The views of a scene show one set of named points, each view turned or mirrored, and shifted as a whole, with a little noise and some points left out.
(in the rows, 128 means zero)

Scene 1
View 1
J630: [ 94 103 134 113 109 135 132 123 145 138 131 158 106 111 109 139 130 120
 134 135 122 137 114 162 152  76 108 146 120  48 145]
J434: [110 163 101 107 172 125  18 157  55  79 155 132 109  86  92 166 143 137
 124 111 143 172 126 104 109 122  54 122  89 122 150]
J36: [ 86 120  95 139 149 133  93 146 128  98 140 151 116  95  93 124 128 129
 172  98 109 131 106 123 158  99  81 127  85  68 145]
J32: [116 124 158  56 104 130 112 100 120 133 121 152  99 115  99 170 143 103
  71 189 182 187 114 194 124  76 103 157 146  36 138]
J774: [ 97 144 148 119  91 136  88 153 111 158 135 136  91 126 123 184 124 126
  99 113 113 131 152 122 116 107 116 140 107 127 177]
J347: [107 121 156  88  98 132 114 118 122 149 129 144  96 118 111 169 135 111
  83 159 151 160 124 174 125  79 112 152 136  64 148]
J364: [111 187 129  68 102 130  51 132 123 116 112 131  90 109 103 199 136  98
  61 152 175 200 147 127  99 135  91 144  91 110 174]
J15: [133 159 134  27 148 123  49  94  81  81 128 142 110  91  82 180 157 100
  58 206 223 237 103 185 108  97  59 150 138  38 128]
J372: [106  87 160 115 129 129 119 131  77 149 163 150 106 115 112 146 139 142
 125 138 115 128 114 172 137  57 104 143 154  65 134]
J215: [ 83 159  77 131 135 136  64 153 146  86 122 145 110  92  92 141 127 116
 155  92 120 149 121  93 146 132  75 130  54  94 167]
J365: [ 83  82 130 146 128 133 138 140 125 137 149 163 112 108 106 116 128 137
 172 101  85 104 109 147 165  64 104 133 120  54 141]
J573: [102 118 146 103 106 132 115 126 118 142 136 150 102 115 111 156 133 121
 107 141 134 146 120 162 132  80 105 146 126  67 152]
J103: [ 85 159  93 146 127 135  60 169 123 111 136 137 109 102 106 154 121 130
 155  76  95 129 138  84 132 133  84 127  56 127 177]
J9: [102 159 127  97 105 131  74 142 123 127 126 141 100 114 110 177 130 115
  93 129 146 164 140 126 119 117  96 143  94 103 170]
J914: [125 185 131  57 142 124  18 130  62  96 139 130  99  97  95 199 147 116
  57 164 190 213 135 138  88 124  68 140 112 112 157]
J952: [100 107 139 136 144 130  88 153  68 132 167 147 109 106 111 147 134 151
 144 106  98 117 127 133 133  84  91 131 126  97 145]
J173: [105 194 117 104 124 132  21 166  84 111 136 121  94 104 108 198 132 124
  86 109 140 171 159  87  96 145  79 130  73 157 185]
J862: [100 103 158 124 109 133 120 138 101 158 151 148 100 120 120 157 130 136
 118 126 108 122 131 155 132  73 112 143 138  85 152]
J620: [103  92 145 104 126 129 124 119 106 135 145 156 110 109 105 140 139 128
 124 145 131 145 107 174 144  62  99 146 145  44 132]
View 2
J15: [118 151 188 146 137 132 119 116 117 170 161 155 169 175  71 220 175  95
 169 201 123  35  84 133  72 162  30 174 113 122 220]
J347: [113 136 116 141 150  85 160 133 117  94 141 138 127 152 137 163 175  86
 132 185 158  86  73 143  98 188  77 168 152 143 160]
J215: [135 112 112 173 189 155 140 109 137  95 195 189 132 167 103 176  75  95
  38 146 137 118 135 127 157 161 115  97 122 145 139]
J774: [116 160 115 141 154 109 147 125 116  66 178 141 135 121 130 128 139 104
  84 138 167 135 103 120 153 186 114 157 155 166 142]
J36: [135 109 107 162 182 135 164 133 145  91 150 193 125 169 111 157  79  79
  60 163 129 122 111 163 138 143 102  83 129 141 113]
J952: [118 157 129 133 152 130 173 153 131  82 141 163 140 133 109 111 106  97
 100 158 133 140  88 174 143 133  96 109 149 156 108]
J173: [122 184 160 147 151 165 110 104 113 104 223 148 169 119  83 151 118 125
  73 116 150 132 138  94 175 171 110 159 138 166 175]
J914: [120 187 190 142 134 158 110 110 111 146 196 150 182 142  67 183 152 120
 132 153 134  86 118 110 126 165  62 178 129 147 206]
J372: [112 148 125 128 146  95 185 162 129  83 112 153 132 146 127 124 144  82
 133 186 137 116  66 184 108 147  79 130 155 147 116]
J620: [118 127 116 143 159  92 175 150 133  93 117 160 126 162 130 151 143  74
 128 197 141  96  71 176  95 158  74 124 143 138 127]
J32: [114 133 132 143 147  89 157 134 122 113 130 148 137 167 125 182 179  80
 152 202 146  66  67 152  82 176  55 166 139 133 168]
J364: [123 159 146 154 150 134 108  96 108 117 210 142 157 143 100 193 161 111
 102 150 161  87 119  89 132 198  88 186 136 151 204]
J573: [117 135 114 143 157  95 163 134 122  86 141 149 128 151 133 151 151  83
 115 175 155 103  81 153 112 173  86 144 150 145 141]
J862: [116 146 108 134 149  95 176 151 125  67 135 144 123 134 138 121 143  87
 113 171 155 124  76 163 123 162  97 138 158 157 117]
J9: [120 148 126 152 161 123 133 114 117  97 185 149 141 141 116 168 140 102
  91 150 158 106 110 116 136 184  99 160 140 152 168]
J434: [127 171 178 145 155 182 130 122 129 129 190 176 171 145  61 157  91 118
  89 139 114 123 131 135 156 132  83 119 122 148 160]
J630: [122 106  94 155 170  91 173 139 134  80 130 160 113 162 144 157 136  71
 104 187 152  99  79 161 102 175  91 126 147 140 125]
View 3
J347: [140 160  74 128 128 108 131  81 154 122 107 121  64 117 118 185 106 146
 134 100 130 115 135 121  95  99 101 161 139 125 152]
J103: [ 67 119 111 158 189 160 139 130 148 131 122 180 106  75 166 134 157 141
 182  83 210 111  93 152 196  89  60 115 177 109 169]
J32: [155 170  67 126 114  85 108  65 142 109 108 106  35 131 105 201  92 156
 118 108 125  96 158  99 100 104 104 160 142 132 161]
J573: [127 153  81 132 143 111 140  99 160 117 109 133  81 110 123 171 124 149
 134  98 136 122 121 126 111 104  90 155 142 122 163]
J215: [ 78 123 107 154 182 126 126 123 133 124 113 163  74  81 157 145 153 140
 159  97 212  97 101 134 211  82  48 112 188 122 189]
J173: [ 80 137  95 147 163 205  97  98 127 122 150 165  85  95 166 156 112 155
 215  68 209  67 151 138 186 106  93  97 168 108 121]
J15: [151 184  65 126  99  86  58  54 117  72 121  94   2 156 100 210  76 186
 117 102 137  54 197  58 152 122 116 127 154 132 165]
J372: [126 151  83 134 148 102 148 110 181  92 109 144 107 127 119 154 135 177
 126  91 105 145 111 107 110 129 105 159 117 102 179]
J36: [ 91 128 106 148 182  93 140 132 157 106 102 162  89  96 143 137 165 154
 129  99 173 128  87 119 190  96  55 129 169 115 211]
J9: [108 145  85 138 151 147 119  92 137 128 122 143  70 100 141 173 117 140
 172  90 179  92 137 135 143  94  86 133 161 122 145]
J862: [120 147  83 136 151 124 154 109 175 116 110 147 109 109 128 155 133 158
 144  85 124 141 106 133 103 114 103 160 125 106 160]
J630: [128 149  89 134 153  82 152 103 163 121  92 136  75 104 121 167 137 143
 118 110 137 137 102 125 117  91  76 164 148 124 188]
J365: [110 132  96 143 173  77 174 134 184 111  86 157 115  98 130 137 167 152
 114 103 130 165  70 130 131 102  68 163 143 110 211]
J434: [ 81 138 103 152 166 162  89 114 138  80 139 168  86 119 157 143 132 192
 176  71 191  79 144  97 219 130  90  90 162 101 173]
J364: [112 155  82 139 133 162  92  69 112 128 137 127  37 105 141 192  88 144
 185  91 193  57 168 130 152  89  93 119 170 129 122]
J774: [102 140  88 142 161 170 143 104 158 135 124 155 105  92 149 160 124 141
 185  81 166 116 119 157 117 100  97 140 140 110 129]
J952: [ 96 137  97 143 168 131 144 127 175  93 118 169 125 112 140 133 149 182
 154  79 138 140 103 115 149 131  94 136 129  94 179]
J914: [111 161  80 137 129 165  64  72 117  89 150 133  44 132 137 178  83 183
 181  81 175  47 190  93 179 126 114 101 157 115 130]
View 4
J32: [202 188 170 164 110 134 198 165  86 147 118 169 130 202 128 210 203 123
 182 147  91 192 169 108  89 183 130  82 173 144 113]
J173: [ 95 174 150 116  84 125 160 163  95 126  85 166 146 133 159 145 111  69
 173 138  86 108 178 149 177 145  84 165 154 104 198]
J15: [189 244 202 208 115 164 223 170  76 110 158 205 138 175 150 216 204  89
 170 112  92 194 151 109 116 162  97 105 144 116 146]
J36: [120 154 114 106  40 143 137 140  81 142  60 143 131 138 140 182 134 131
 109 128  53 134 140  91 144 224 141  85 113 100 113]
J9: [138 159 142 114  89 117 168 158  91 146  89 162 135 166 142 176 149 101
 173 148  66 139 173 129 138 170 110 121 162 122 162]
J103: [ 83 138 109  78  48 121 127 147  89 140  49 141 138 125 148 152 103 102
 129 137  49  99 160 121 172 195 120 125 129  94 166]
J365: [151 134 101  93  48 140 123 132  89 157  40 115 121 166 126 177 147 159
 115 146  87 139 152  90 108 239 173  66 136 133  76]
J862: [164 148 123 109  83 131 141 145 100 154  55 120 125 181 124 163 152 136
 155 155 121 141 173 121 107 195 153 100 164 150 103]
J952: [138 161 119 115  67 156 126 140  99 128  50 117 126 150 136 151 126 126
 123 135 136 125 159 115 129 200 148 110 141 133 106]
J620: [180 171 132 135  78 145 156 148  89 146  75 135 124 182 125 191 176 139
 140 144 104 167 157  99  98 212 159  77 151 144  86]
J347: [173 158 142 128  93 123 170 155  88 157  85 147 129 191 125 189 179 126
 172 157  89 165 172 114 103 190 135  91 172 146 118]
J434: [106 202 149 143  66 164 152 154  87 103  94 164 142 119 160 157 114  81
 125 105 103 121 147 119 171 172 100 143 119  93 167]
J372: [178 168 131 132  80 152 144 139  95 138  66 118 124 177 127 172 162 140
 139 142 145 153 162 108  97 207 164  89 157 154  81]
J573: [171 157 135 123  87 130 163 150  91 152  77 140 129 185 127 180 168 129
 159 154  93 158 168 112 106 198 140  93 166 145 114]
J914: [151 227 191 180 116 147 199 170  89 106 136 189 147 158 161 177 158  65
 183 120 115 158 167 142 145 131  80 152 162 117 181]
J215: [ 93 150 119  95  45 127 147 152  81 144  70 163 138 131 149 177 122 106
 125 127  17 119 146 103 165 207 113 104 115  83 161]
J630: [167 147 123 113  71 126 154 148  87 163  68 141 123 183 120 193 173 145
 145 155  65 161 160  98 103 216 152  71 153 137  97]
J364: [137 178 167 134 106 113 195 173  88 139 116 188 141 169 148 181 160  79
 200 146  57 147 178 140 151 148  83 137 173 113 190]
View 5
J15: [100 109  53 219 124  40 139 101 138 132 195 131 197 115 102 132 191  49
  79 173 186 132 124  87 149 193  83 154 208 150 140]
J103: [203 152 121  84 186  97 152 105 149 193 160 165  98 187 154 147  89 142
 102 158 143 146 118  75  30 139 167 145 139 142 156]
J862: [182 147 146 111 147  84 121 134 128 189 178 156 148 120 122 132 126 119
 161 188 126 160 176  85 130 145 139  93 128 127 129]
J9: [174 139  97 131 161  85 143 115 139 171 181 158 151 161 143 156 132  82
  98 158 149 130 140  65  96 147 127 120 145 144 137]
J365: [206 167 182  80 162  76 113 136 126 210 170 148 125 115 103 108 136 148
 161 208 127 177 140 122 126 139 181 128 138 125 131]
J173: [158 117  65 140 167  91 165  94 154 157 172 173 124 191 171 172  85 109
  90 132 165 125 150  41  27 162 110 124 148 146 152]
J573: [174 149 132 130 149  76 125 130 132 181 180 149 162 126 118 134 150  94
 134 184 138 150 157  86 141 148 136 109 142 135 131]
J32: [144 141 103 176 138  64 122 127 129 160 197 137 198 108 104 133 192  46
 110 185 150 133 153  85 181 158 106 116 162 142 124]
J914: [114 100  42 192 136  63 154  96 145 135 184 154 163 154 144 157 127  81
  83 145 180 127 144  56  83 187  80 134 181 147 150]
J347: [167 145 121 145 145  77 123 132 129 172 189 146 180 119 116 139 168  69
 126 182 134 141 166  80 161 149 119  99 139 140 123]
J36: [193 155 145  95 174  74 133 111 135 197 163 152 115 145 113 115 131 147
 118 194 149 167 102 115  83 149 180 166 163 137 145]
J630: [192 162 148 110 159  77 120 133 129 192 182 144 158 120 105 119 166  97
 129 197 133 153 137 103 150 137 157 123 140 136 126]
J434: [141 107  80 146 150  63 155  89 145 159 168 160 113 163 143 138  96 149
 105 160 181 156 126  81  31 185 125 161 184 139 164]
J774: [186 144 120 114 162  97 139 125 140 181 175 168 139 157 154 162 106 102
 129 157 129 135 173  54  91 139 127  91 116 137 135]
J215: [197 154 117  99 188  87 150 101 149 189 164 157 111 182 139 137 122 123
  79 169 154 146  87  92  47 147 178 170 161 148 152]
J620: [170 148 144 131 140  65 115 133 127 185 183 139 162 101  98 114 163 107
 146 203 140 164 150 106 156 153 144 119 155 130 128]
J364: [156 134  58 166 167  87 156 105 150 153 185 158 170 180 152 177 149  37
  57 138 158  99 128  42  96 149 103 127 149 156 137]
J952: [172 132 141 108 144  74 126 125 132 185 168 156 121 126 126 122  96 160
 164 189 143 175 166  98  89 161 146 117 147 127 148]
View 6
J103: [171 129 147 148  79 172 128 148 207 157 169 115 107 115 115 198 150 149
  95  93 162  91  90 126 147 114 171 122 115  90 112]
J914: [128 128 161 150 106 106 182  99 126 213 134 102 148  72 107 184 112 168
 159 199 205 122 163 101 160 135 109 169 101 136 159]
J215: [184 109 149 160  83 162 150 133 207 138 161 103 141 111 104 191 143 145
  95 110 155  82  88  93 134 117 147 120 129  92 112]
J630: [179  71 138 184 119 131 152 200 176 172 144 141 173 139 167 111 104 124
 146 104 123  94 127  83 108 124 143 137 119 130 121]
J952: [165  92 121 164  91 164 130 199 190 197 156 122 142 129 166 135 121 163
 128  96 168 121 153 143 145  87 150 148 108 132 105]
J372: [164  69 119 180 114 139 145 216 166 205 141 136 168 140 187  99 101 151
 153 109 147 125 169 121 126  98 134 158 110 152 116]
J573: [160  86 144 177 121 122 152 189 161 191 143 143 163 130 160 121 103 133
 156 120 139 104 140  94 122 129 144 151 106 133 132]
J434: [157 120 137 151  73 158 159 116 178 183 152  88 139  84 108 195 132 181
 113 151 212 121 148 131 169  94 124 148 117 122 121]
J862: [157  94 135 173 115 135 133 216 167 205 147 148 144 140 181 114 110 139
 151  98 139 112 143 122 128 116 157 152 101 137 122]
J774: [137 132 155 154 109 132 126 179 158 207 157 147 106 122 149 154 131 139
 149 108 150 104 116 125 140 147 173 148  88 112 134]
J347: [154  88 154 179 134 103 160 186 140 203 138 147 168 128 163 114  95 127
 172 138 131 103 150  86 115 146 135 157 104 141 146]
J36: [205  72 131 173  85 169 153 163 221 135 154 105 175 128 132 153 128 144
  97  97 141  87 113  89 121  94 132 118 143 111  97]
J365: [195  63 120 185  99 161 133 224 210 162 150 136 167 155 180 109 112 136
 122  68 122  99 127 112 112  93 154 129 126 128  94]
J620: [174  61 130 184 118 127 155 203 167 188 136 135 186 137 177 105  96 137
 155 120 138 112 159  92 116 109 126 148 117 145 121]
J9: [147 123 162 162 112 122 152 146 152 187 148 130 136 110 126 163 122 137
 146 136 153  99 118  98 135 146 148 147 101 116 142]
J15: [153  78 156 175 125  82 213 101 114 199 115 100 213  77 118 143  81 152
 177 221 187 123 191  57 137 135  68 174 117 158 161]
J364: [134 139 178 154 121  98 168 107 130 198 142 125 134  88 105 182 118 136
 159 174 166  96 122  85 144 171 134 157  94 113 164]

In a view up to two points have been moved. Name them for each view, in the order of its rows, or write none.
view 1: none
view 2: J32
view 3: J15
view 4: J347, J914
view 5: J364
view 6: J36

Scene 2
View 1
J527: [156 107 163 119 136 129 148 155 129 142 183 157 150 146 140 118 176 107
  99 114 140  82 159 138 119 105 120 157 109 138 189]
J623: [150 168 167 114 137  64 163 181  68  89  69 179 111 167  99 142 240  69
 163 116 123 119 100 180 112 215  48 123 133  88 112]
J966: [107  92 154 108 145 120 151 145 123 196 154 130 117 105 185 128 171 172
  71 132 128 113 171 130 148  88 129 180 152 146 208]
J252: [120  94 158  84  90  55 212 162  69 203  79 157 137 106 126 129 185 105
 133 106  80 160 140 161 142 170  71 150 197 119 111]
J97: [150 154 173 120 153 108 127 161 124  87 122 174 106 178 143 133 221  88
 144 128 170  93 141 155 110 167 104 118 107 110 158]
J452: [172 116 166 108 111 100 167 171 104 131 149 176 157 160 108 119 186  68
 139 103 124 100 139 153 108 148  92 135 119 124 142]
J688: [137  93 166  97 108 102 172 148 119 178 142 158 143 140 146 119 172 104
 120 112 126 117 163 145 129 126 114 143 149 134 154]
J765: [105 127 169 107 150  98 139 143 125 149  98 152  86 145 185 137 211 130
 127 138 159 127 159 149 134 150 120 131 151 117 165]
J250: [118  88 159 112 151 143 133 140 150 181 192 135 127 123 190 122 158 163
  72 129 154  90 185 122 138  68 152 169 125 155 228]
J781: [123  91 160 102 129 115 159 148 125 184 154 144 129 120 169 123 172 136
  95 121 133 112 169 136 140 107 124 160 147 139 184]
J258: [122 106 189  93 116 112 147 118 160 158 118 176 105 171 192 113 191  81
 164 129 184 129 187 145 125 153 149  88 152 122 139]
J275: [146 123 179 109 131 121 136 145 143 128 146 171 119 174 161 118 197  87
 141 121 173  98 166 145 115 140 129 113 120 122 161]
J772: [154 112 160 102 107  84 186 172  89 151 123 168 155 143 108 126 189  81
 135 104 106 118 133 158 119 157  81 144 146 120 132]
J588: [149 102 180  85  81  72 197 146 107 165  89 185 140 161 126 111 190  46
 179 104 127 144 151 164 120 187  94  99 170 112  91]
J27: [125 100 167 105 137 122 143 138 139 171 155 149 122 138 180 123 175 131
 107 127 154 107 180 134 132 106 138 143 137 137 187]
View 2
J588: [111 100 180 195 179 167  79 138 123 162 172 112  95 149 121 167  49  64
 154  57  64 178  90 154  70 107 138 132 148 150 141]
J623: [114  59 180 205 234 158 128 145 186 139 179  61 117 129 169 132  27  97
 214  72  21 157 102 121 105 124 207 175 139 160 129]
J258: [147 112 176 169 110 145 129 115 125 180 162 109 122 147 136 142  91  61
 110  80  54 173 132 154  26  81 120 112  97 133 132]
J781: [150 110 153 157 159 171 119 137  84 159 118  73 148 145 165  97 142  56
 103 161 101 155 133 110  89  97 121 100 101 160 105]
J252: [102  72 158 182 236 170  61 163  93 148 168  79 102 161 128 119  68  56
 138 111 102 190  81 121 144 129 116 121 162 185 145]
J275: [150 116 175 176 132 164 140 124 133 165 134  92 139 128 166 138 106  76
 139 107  54 147 136 132  39  84 164 125  95 134 102]
J527: [157 127 163 176 153 190 128 138 102 150  93  79 156 123 185 127 145  76
 139 154  86 123 135 105  65  89 170 118  94 149  76]
J452: [128 115 176 202 187 196 101 146 120 147 115  89 129 126 167 159  94  80
 177 109  74 134 106 118  73 105 184 140 126 150  93]
J97: [144  94 177 181 160 157 163 121 169 156 145  73 142 121 183 129  80  89
 173  98  25 142 138 122  51  94 199 148  92 139 104]
J27: [156 114 158 154 136 165 134 126  99 165 120  76 150 141 168 107 139  59
 102 150  86 152 140 117  64  87 131 103  90 149 103]
J250: [174 128 146 141 121 169 144 126  72 165  89  67 171 136 185  80 186  56
  78 190 108 137 159  98  70  81 120  86  70 151  84]
J688: [136 111 165 176 168 180  99 142  93 158 124  87 129 143 152 130 115  61
 126 129  94 159 114 120  85 102 135 113 120 156 105]
J966: [160 102 143 139 159 159 130 136  76 159 117  57 161 147 173  65 158  54
  81 188 110 157 146  99 103  97 111  88  88 165 105]
J765: [148  76 160 151 155 136 150 121 140 169 166  63 139 147 159  90  94  67
 116 118  52 173 140 124  77  99 134 122  93 152 134]
J772: [124  97 166 191 210 188  97 155 114 143 129  75 122 137 164 136  94  74
 165 122  86 148 103 114 106 113 164 134 134 167 105]
View 3
J688: [135 148 190 143 102 166 119 171 144 170 164 103 152  82 171 195 123 140
 134 167 145  85 109  90 137 107 128 112 147 112 174]
J588: [113 185 163 152 141 178 158 191 104 142 142 133 112 116 156 225  91 150
 163 150 106  88  81 111 141 139  85 130 109 109 210]
J27: [165 142 190 120  71 155 106 167 163 190 152 122 162  56 171 180 120 133
 121 148 171  86 112  74 138 105 134 114 178 119 133]
J97: [114 155 132 143  99 181 117 195 126 200 119 144 153 155 160 186 131 151
 130 139 154  86  93 104 177 113  60 131 180 122  98]
J252: [107 163 169 149 148 180 108 159 153 128 178  76 165 107 157 230 117 150
 206 171 127  89 104 113 118 161 144 121 106 117 249]
J781: [157 141 189 122  79 156 101 161 168 187 159 108 172  62 173 181 128 136
 131 154 172  87 119  77 135 109 142 111 178 120 142]
J623: [ 63 166  98 165 153 205 113 194 120 173 126 113 161 219 148 219 137 163
 188 150 133  90  87 135 175 151  52 142 142 126 163]
J772: [ 95 147 167 168 129 180 121 181 132 163 163  84 156 135 170 210 136 151
 152 180 135  84 105 112 146 112 108 114 134 113 193]
J275: [141 157 168 135  88 163 133 188 125 192 129 149 134 104 167 185 112 143
 112 141 150  85  99  88 161  97  83 123 172 115 118]
J527: [133 125 190 147  78 162 110 174 147 207 161 100 165  94 181 176 148 141
  98 176 164  81 123  83 153  70 120 105 183 112 122]
J966: [173 134 195 112  67 149  73 142 196 191 167  91 199  40 172 178 135 129
 140 156 190  89 128  69 121 117 172 106 187 127 145]
J250: [187 123 215 109  44 142  87 150 183 209 165 104 186  22 181 162 135 126
  95 158 195  85 131  56 131  83 163 100 207 121 109]
J258: [168 184 174 114  90 158 153 185 122 168 122 175 111  67 157 198  80 140
 129 117 134  85  84  80 144 126  91 131 154 115 143]
View 4
J452: [138  97 104 122 126 118 152 130 124 103 113 129 181 167 100 135  72 147
 121 168 152 154 157 156 100 118 123 134 143 187 129]
J250: [154 141 182  55 210 114 178  96  52 105 196 141 160 194  67 124 148 155
 121 207  98  88 182 228  97 114 157 175 170 161  46]
J688: [130  98 136  98 134 111 178 110 101 113 122 142 162 167  88 156 105 157
 106 188 141 135 177 191  92 117 132 179 150 178 102]
J27: [141 131 158  81 168 103 176 105  83 113 165 133 153 176  84 143 117 170
 116 195 111 116 184 201 105 109 144 186 149 154  83]
J588: [108  88 106 137  80  82 179 116 152 124  87 132 155 134 114 177  68 193
  97 173 166 178 183 161 100  98 115 208 112 173 154]
J275: [142 143 133 116 152  91 159 118 120 108 169 120 166 165 105 126  83 184
 132 168 121 150 169 169 128  91 132 172 123 153 118]
J966: [143 116 179  62 180 118 181 104  48 110 155 139 136 190  74 159 132 146
 102 217 101  88 196 220  95 141 159 194 175 152  64]
J258: [126 141 141 113 133  67 183  98 136 125 166 130 153 141 107 151  96 219
 118 171 129 155 186 185 126  64 126 227 105 149 121]
J623: [125  98  89 165  85 111 125 169 137 107  69  94 130 164 139 167   9 149
 112 162 123 171 176 103 136 164 124 152 130 132 183]
J252: [101  50 125 118  75 117 186 119 104 125  37 140 128 155  95 211  83 146
  70 205 158 138 198 180  74 159 134 211 153 173 133]
J97: [147 146 117 132 147  96 134 147 125 104 155 100 152 172 123 130  50 171
 139 160 100 155 168 136 147 119 130 152 127 132 140]
J527: [155 124 138  91 176 120 157 119  87  99 165 131 178 188  82 119 102 142
 129 183 123 126 161 184 102 114 140 135 156 178  90]
J765: [130 132 155 109 142  87 162 123  95 119 145 113 117 168 113 167  84 183
 110 193  93 129 197 174 133 129 142 214 135 116 119]
J781: [137 111 160  80 160 112 180 106  74 111 142 138 152 179  79 151 120 155
 106 202 120 109 185 206  95 126 145 186 161 164  80]

In a view up to two points have been moved. Name them for each view, in the order of its rows, or write none.
view 1: J588
view 2: J772
view 3: J781
view 4: none
